A landscape with many valleys, sampled at points; each row gives a point and its height.
From any point a ball rolls to the lowest of the 4 points nearest to it. It stops when none of these is lower. Distance is the straight distance between rows; heights are no part of it.
k94 height 520: [-13 -11   5  -1 -41 -16   5   2  54  -1]
k314 height 546: [  1 -13  10   8 -57 -11  -9  18  61   8]
k117 height 337: [ -1  35   5  27  24  46  14 -19 -56 -57]
k110 height 129: [-28 -25  -1 -22  41 -25  16 -17  12  -9]
k92 height 451: [ 18  45  20  28  28  58  -2  13 -33 -46]
k413 height 552: [ -2   5 -26 -16 -59 -49   6  -2 -15  28]
k845 height 627: [ 11   1 -27  -3 -67 -30   0  11  -3  25]
k237 height 63: [ -2  54   7  38  19  45  18  -6 -45 -67]
k71 height 283: [  7  -1  15   4  54  48   2  -2 -23 -27]
k802 height 189: [  9 -10  23   1  43  34 -14   7  30  -5]
k976 height 464: [-25  -9 -11 -19 -29 -48  12   0  16   6]
k54 height 195: [ 13   5  29   9  45  60 -24  24  10 -10]
k189 height 453: [-14 -19  11  -8 -11 -22   2   5  38  -2]
k195 height 256: [ 20   9  25  15  46  60 -16  21 -12 -27]
k998 height 367: [-28 -10  -3 -13  -5 -43  18  -8  22  -6]
k215 height 662: [ 27   0 -25   0 -75 -16 -11   7   0  30]
k988 height 177: [-47  -5 -16 -28   6 -66  26 -17  -2   6]
k872 height 6: [ 13  36  19  20  29  53   2   4 -45 -53]
k142 height 301: [ 16  -4  26   5  48  46 -13  11  10 -16]
k273 height 478: [ 40  -9 -46  17 -61  -8 -24  -7 -28  65]
k936 height 595: [ -6  67   7  50  16  31  32 -17 -43 -70]
k931 height 504: [-17  -1 -10 -10 -50 -45  13   1  13   6]
k312 height 56: [ 15  12  19   7  52  55   2   7 -29 -27]
k305 height 164: [ 32   6  32  15  46  63 -19  28  22  -7]
k928 height 165: [ -5 -15  10 -10  63  19   7 -17 -18 -21]
k738 height 284: [ 28  -2 -40   9 -55 -25 -21 -10 -35  67]
k476 height 578: [-10  11 -24 -20 -51 -58   6  -8 -25  30]
k69 height 781: [ 33  -5 -31  15 -89   1 -25   8   2  40]
k330 height 59: [  2 -22  30   2  23  26 -16  19  61  -1]
k443 height 62: [ 17   8 -40  -6 -48 -48  -8  -7 -44  63]
k881 height 657: [-21  29 -29 -23 -30 -76  14  -9 -46  30]
k186 height 522: [-10 -20  14   1 -26 -10  -6   8  64   0]
k140 height 554: [ -4  26 -30 -20 -38 -69  -1  -8 -44  42]
k494 height 148: [-40 -20  -3 -22  32 -38  23 -17   1  -3]
k295 height 365: [  0  16 -32 -16 -49 -61   3  -5 -36  43]
k116 height 785: [-23   8 -16 -25 -37 -71  16  -4 -26  23]
k201 height 141: [ 21  -5  32  16  40  68 -25  39  37  10]
k550 height 538: [-12 -18  15  11 -17  -3 -14  14  66  -1]
k185 height 255: [  4  22   9  11  42  44  12 -11 -51 -45]
k91 height 584: [  8  -1 -11   1 -71 -26  -6  11  21  18]
k225 height 75: [ 24  23  27  14  40  65 -15  26 -11 -25]
k257 height 103: [ 21   5 -38   0 -53 -30 -19  -6 -39  61]
k388 height 222: [-37 -12  -4 -24  12 -49  25 -14   5  -5]
k784 height 544: [ -5  -2  -6 -10 -56 -35   0   9  27  12]
k622 height 302: [ -9 -24  16 -10  39  12   2  -2  36  -6]
k507 height 19: [  7  -6  17   3  51  48  -7   4  -4 -22]
k403 height 156: [-15 -26   2 -18  62   1  12 -19   0  -6]
k510 height 67: [-20 -26   7 -14  34 -11  11  -9  20  -3]
k564 height 670: [ 48 -20 -46  20 -61   3 -32   1 -24  66]
k187 height 472: [-21 -12   3  -9 -10 -28   9  -3  34   0]
k81 height 113: [ 18 -12  27  11  37  47 -20  27  57   5]
k177 height 316: [  1  -4   6  -2  62  31  18 -25 -48 -29]
k917 height 269: [ -3 -16  18  -6  55  22  -2 -11  10 -12]
k888 height 292: [  9   6  11   3  54  46   1 -11 -35 -31]
k679 height 173: [ -4 -20   9  -9  55  14   9 -15  -6 -17]
k252 height 350: [-16 -24  20  -6  10   0   0  -2  53  -2]
k833 height 206: [-18 -26  15  -9  27  -3   4  -8  32  -4]
k304 height 601: [ 15  -4 -14   0 -78 -16  -9  11  28  22]
k21 height 160: [-14 -20  -2 -18  61   0  18 -26 -18 -16]
k93 height 500: [-18 -22   6  -4 -20 -22   2   2  52   2]
k132 height 452: [  4  61  13  43  20  52   5   5 -38 -64]
k310 height 582: [  8   9 -30  -5 -69 -41  -4  -4 -10  36]

Where does a ball stop that starts at each point below?
k550: k510
k802: k330
k201: k330
k888: k507
k140: k443
k845: k443
k21: k510
